Points on a hilly landscape, in no order, each with its height.
From any point a ball rolls to the lowest of the 2 points nearest to it. It stops when none of these is lower. Distance is the straight distance between rows; heights are no part of it.
k_324: [ 10 -12   9 -42 -48 -33 -15  14  -3 -27 -34 -12  50  63  33  38  14   1
  -4  21  22  -5]  (h 3.97)
k_504: [-46 -60  32  25 -12   4 -38 -18  20 -57  -3 -30  -4 -18  85  -2  37  30
   7  28   8 -29]  (h 5.72)
k_593: [ 32  10  21  52  15  21  28   7  -5  10 -31  48 -59   1  -9 -52  -2  34
 -18  32  47  -8]  (h 4.32)
k_591: [ 17  23  50  12  14  31  24  22 -20  13 -14  81 -25  31   8   5  12  74
 -11  43  20  18]  (h 4.33)
k_534: [-21  -9  -8  50  21  -1  13 -29   3  -9  18 -32 -22 -11 -62 -70 -25 -42
 -20 -36   2 -46]  (h 3.32)
k_434: [-34  14 -24 -19  17 -39   6  45  42   7   9   1 -45 -15 -46  14 -24 -19
  51  -4  -4  39]  (h 4.51)
k_444: [-25  -3  16 -17 -18  -5   9   1  10 -34   5   3   2  27   5  25   2 -28
 -15   0  18 -13]  (h 4.49)
k_431: [-87 -19 -41  64  96 -21 -21  40  34  59  -9  -3 -35 -13 -48 -70  14  57
  32  24 -15  24]  (h 2.21)
k_6: [  5  27  53 -18  37  59  44 -56 -27 -54  40  29 -18 -56  48  14  -1 -42
 -15 -39 -18  -1]  (h 3.21)
k_488: [ 28  -8 -88 -66 -45  -4 -40  19  13 -39 -32   9  34   1   5  73  12 -17
 -21 -42 -17  13]  (h 6.05)
k_111: [ 36  32 -61   8 -45 -36 -16  51   4  79 -11  28  29  67 -66  31 -31   6
   9  30 -15  21]  (h 5.45)
k_988: [ 54  15  25  60  22   1  23 -32 -28  27  -8  10 -32 -11 -47 -77  -3 -43
 -12   6  41 -42]  (h 1.27)
k_220: [ 19  -2  17 -75 -43 -29  -7  47 -12 -71 -40   4  44   9  86  33  30   5
  18  -5  -3  22]  (h 7.06)
k_449: [ 11 -10 -94 -60 -26  -5 -35  28  26 -28  -7  14   2 -11 -15  83 -26 -14
  -9 -45 -35  32]  (h 6.47)
k_887: [-19  47  42  12  55  24  34  -8 -14  23  62  44 -15 -52 -57  -9 -40 -15
  -7 -31 -30  -3]  (h 2.57)
k_874: [ 21 -30 -22 -90 -57 -26 -45  35  14 -66 -61   8  26  12  75  40  42   7
  23  -7 -10  30]  (h 6.48)
k_399: [-25  19  -2  49  29   0  35   5 -22  12  18 -18 -17 -15 -79 -48 -43 -51
 -20 -41 -25 -29]  (h 3.11)
k_829: [  6  28 -48 -67  -9 -11  19 -19  -9 -20 -15 -27  50  -2  34  60  27 -70
 -36 -44  -1   2]  (h 5.26)
k_329: [  1 -14 -82 -58 -13  -7 -37  67  25 -16   8  32 -27 -20 -28  81 -45  -3
  11 -44 -56  50]  (h 6.94)
k_342: [ -4  -8  33 -15 -11  12  21  -5 -29 -41  10  10  15  11  39  18   0 -28
 -34 -16   9 -29]  (h 4.85)
k_208: [ 26 -32   7  37 -31  20  11 -65 -21 -19   9 -50  -3  -7   0 -51  -6 -47
 -35 -12  23 -64]  (h 3.93)
k_510: [-30 -37  -9 -59 -33 -23 -29 -18  34 -61 -14 -32  34   3  69  21  36 -20
   7 -10  20  -2]  (h 4.97)
k_771: [-21 -53 -40 -52 -45 -16 -60 -20  29 -33 -28 -35  48   1  62  37  47 -14
  23  16  10   0]  (h 4.48)
k_568: [-29  60  31  -1  61  41  49 -24 -16  21  55 -16  -1 -55 -39   1 -48 -40
 -18 -50 -48   6]  (h 1.31)
k_561: [-101  -31  -11   42   14    7  -29  -30   19    1   17  -53   -5  -31
  -32  -34   24  -32    6  -10   -7  -29]  (h 2.48)
k_923: [116  23  96  19  10  13  -5 -39 -43 -12   8  35  26 -15  50  -6  -1  85
   5  40  -2 -11]  (h 3.50)
k_799: [-33   2 -43 -33  10 -23   9  23  34   0  32 -36 -26 -28 -38  12 -28 -43
  50 -34 -10  42]  (h 5.13)
k_107: [-34  38  -4 -25  24  27  53 -38  -1 -30  18 -38  13 -13  19  37   3 -72
 -53 -48  -3  -9]  (h 4.50)
k_156: [ 23  16  42  38  22  28  19  -3 -21  -2  -2  54 -45  -6 -14 -25  -4   3
 -11  17  35 -14]  (h 4.01)
k_288: [ 31   7  30  39  13  20  33 -39 -31   0   6   1 -39 -36 -24 -55  -8 -50
 -12 -11  23 -40]  (h 0.46)
k_744: [-30  34  33 -18  50  51  53 -41  -7 -48  32  -4 -15 -39  23  19   9 -63
 -41 -52 -16  -3]  (h 3.96)
k_516: [  45  -12   14   54   48   -2   44    2   26    1  -33    3  -56  -39
   36 -104   24   55   15   78   91   21]  (h 4.86)
k_701: [ 14  24  59  23   7  34  10   4 -25  -3   0  58 -11  16  13   0  -2  25
 -13  13  16  -9]  (h 4.41)
k_446: [  3 -10 -54 -44   4 -10 -13  56  17  17  14  13 -58 -26 -39  54 -53 -10
  46 -30 -33  66]  (h 7.42)
k_426: [ 47  -3  50  34  13  25  37 -39 -36 -29   4   2 -46 -53  20 -29   6 -45
  -2   0  34 -28]  (h 1.35)
k_622: [ 42  30 -64 -18 -10 -19 -19  39 -23  93  43  21  32   5 -62  40 -61 -27
  11 -16 -53  52]  (h 6.28)
k_758: [-21 -44 -44 -28 -49 -15 -68 -14  33   1 -34 -40  49  38  39  35  45   2
  26  42   9   0]  (h 3.92)
k_270: [ 29  11 -74 -84 -34  -9  -9  -6 -12 -25 -30  -7  53   0  31  70  24 -49
 -36 -47  -8   4]  (h 5.63)
k_913: [-19  29 -26 -40  -3  -1  31 -29  -8 -17  12 -37  46  15  15  49  12 -69
 -51 -40   7 -20]  (h 4.89)
k_61: [ 78 -22  44  62  -8 -20  26 -15 -13   3 -39 -23 -18  -1  34 -38   8  45
 -15  57  46 -46]  (h 6.29)
k_513: [ 47 -37  44  53 -16 -13  -3 -31   8 -33 -26 -34 -24 -18  49 -31   4  43
   0  39  26 -42]  (h 6.15)
k_755: [-22  32  30  13  24  23  33  -6 -18   5  29  34 -21 -18 -44  -7 -21 -30
 -15 -19  -6 -10]  (h 3.34)
k_924: [-66   7   2  12  63 -25  15  54  28  19  27 -15 -57 -29 -54 -42 -45  -2
  57 -40   3  28]  (h 4.27)
k_982: [-25  24   7  26  59  21  48  -8 -18  10  36 -24 -18 -42 -62 -32 -54 -49
 -19 -60 -35 -14]  (h 2.44)
k_185: [ 87  30  81  32   4  29  12 -16 -47  17 -11  44  19  18  36   7   3 113
 -20  45  -4  -2]  (h 2.24)
k_823: [ -7 -26  20  31 -24   3   4 -32  -6 -18  -3 -20 -17  13   5 -31   0 -12
 -25  -8  25 -52]  (h 3.64)
k_907: [ 76 -14  39  58 -23   5  21  -2 -29  23 -46   7  -5  46  11 -28   7  67
 -35  42  28 -36]  (h 6.44)
k_175: [ 16   8  48 -41 -32 -10  -8  23 -41 -21 -21  17  63  51  52  40  13  24
 -21  16   1 -13]  (h 2.85)
k_512: [-86 -43 -18  34 -16   3 -46 -10  23  30 -19 -27   5  20  18  -5  54  -1
  16  53  10 -14]  (h 2.64)
k_902: [ 28  29 -50 -38  15  -4   0  33 -33  94  62  -6  28 -20 -48  22 -75 -36
  21 -42 -43  64]  (h 6.62)
k_675: [ 73  23  87  10   5  18   4 -13 -41 -40  12  48  22 -19  61  14   3  54
  -1  19 -10 -15]  (h 4.16)
k_360: [ 25  27  81 -54 -11   2 -16   4 -41 -10  10  39  73  31  54  31   6  45
 -18  14 -24   4]  (h 0.42)
k_535: [-12 -15 -80  -5 -32 -16 -29  26  62  44 -31  14 -22  43 -42  12  29  48
  49  46 -14  43]  (h 3.71)
k_802: [ 25  11 -77  12 -48 -43 -19  41  31  60 -23   8  13  77 -68   6  -7  22
  17  35  -8  27]  (h 5.02)
k_172: [ -1 -59  31  48  -9   5 -35 -46  19 -36  -6 -30 -27 -34  62 -31  19  33
   4  26  20 -40]  (h 5.97)
k_679: [ 32  30  46 -19  17  54  23 -73 -41 -24  36   6  44 -31  50   7  -6 -36
 -55 -31 -21 -36]  (h 4.13)
k_974: [-58 -38 -41   4 -38 -11 -64 -11  32  27 -23 -33  37  43  21   6  51   5
  25  50   8  -6]  (h 3.29)
k_404: [-104  -34  -14   42   16    4  -42  -13   23   22    1  -27   -5  -16
  -14  -21   43  -17   15   25   -2  -16]  (h 1.96)
k_781: [-42  -4 -62  15   1 -37 -30  35  61  52  -2  -3 -28  18 -45 -12  25  33
  48  38 -11  40]  (h 2.53)
k_912: [ 41 -25 -32 -77 -63 -25 -50  33  11 -48 -71  -8  36  46  58  39  43  46
  18  10 -10  21]  (h 5.80)
k_366: [-75   3 -42  38  42 -30 -25  26  50  57  -6  -4 -23  17 -53 -56  17  42
  27  33  -5  17]  (h 0.63)
k_968: [  2   9 -62 -28  20 -22  10  50 -22  59  42 -36  -6 -23 -51  11 -71 -50
  31 -51 -30  54]  (h 6.96)
k_634: [-50 -42  29 -15 -21 -14 -21 -15  33 -59  -1 -26   8  -3  68   2  26   1
  14   8  18 -11]  (h 5.41)
k_756: [ 45  22  91 -23 -11  20 -15 -24 -42 -32  18  38  62   4  60  20  -6  49
 -25  -2 -34 -11]  (h 2.83)
k_161: [-87 -13  -5  26  55 -10   5  19  31  -1  24 -45 -41 -43 -52 -57 -27 -11
  55 -42 -11   6]  (h 3.63)
k_694: [ 42 -15  -3 -54 -57 -36 -22  37  -7 -19 -61 -15  41  81  37  30  36  52
   8  27   1  20]  (h 4.90)
k_953: [ 42  33  75   6   3  27  12   9 -25  23  -2  75  14  39  26  11  18 109
 -12  38   9  22]  (h 3.51)
k_42: [ 42 -11   2  56  33  25  43   1  24   7 -35  32 -59 -17  12 -79  20  74
  -9  53  62  18]  (h 4.64)
k_792: [ 42  37 -48 -20 -35 -28 -21  34 -15  74  14  33  56  33 -74  50 -47 -17
   5  13 -43  27]  (h 5.89)
k_12: [-61 -13  -6  30   8   5  -4 -30  28  -9  20 -44 -16 -14 -42 -44 -10 -32
 -11 -30   9 -33]  (h 2.93)
k_794: [  3  -4 -73   2 -40 -32 -11  22  49  61 -24  10   1  76 -45  -5  31  58
  28  45   4  33]  (h 4.43)
k_9: [-45 -22  -4  16 -27  -6  -2 -36  15 -18  20 -38  12  15 -18 -30  -4 -32
 -25 -21  26 -40]  (h 3.30)
k_5: [-36  15 -27   2  14 -33  -8  48  56  25   2  12 -47  13 -45 -10  -1  16
  51  20   7  43]  (h 3.68)
k_481: [ 47  -1  34  47 -26  17  28   9 -40  38 -36  19  12  80  -8 -23   5  80
 -48  34  18 -24]  (h 6.57)
k_475: [-105  -23  -16   49   63    7  -30   -9   21   16   13  -46  -24  -57
  -46  -55    9  -15   36  -15  -19  -16]  (h 3.00)
k_265: [ 27  -3  43   0  -1  30  27 -41 -41 -27  18   7  15 -20  38  15  -4 -34
 -44 -23  -1 -36]  (h 4.52)
k_643: [ 15   1 -66 -44  13  -5  -1  51 -10  42  34 -14 -33 -35 -40  45 -62 -32
  42 -52 -34  61]  (h 7.24)
k_464: [-29  16  14  -8   0 -11  26  11  -1  -1  19  26   6  19 -27  17  -8 -36
 -11  -5   9  -3]  (h 4.02)
k_36: [ 38  16  58  13  36  53  49 -67 -41 -31  35  14 -27 -73  38  -9   8 -49
   0 -22  10 -19]  (h 2.29)

For each start below, name the point where the ball stops.
k_342 -> k_568
k_792 -> k_781
k_61 -> k_404
k_510 -> k_404
k_924 -> k_404
k_220 -> k_360
k_265 -> k_288
k_874 -> k_360

Call two points neighbours if one is among the 2 nearest of the other. Go from one point of each pair to the other, from neighbour to neighbour, staying as low as possible. Name the highest point that can't be avoided.
k_288, k_185 -> k_701
k_185, k_360 -> k_675
k_568, k_12 -> k_534
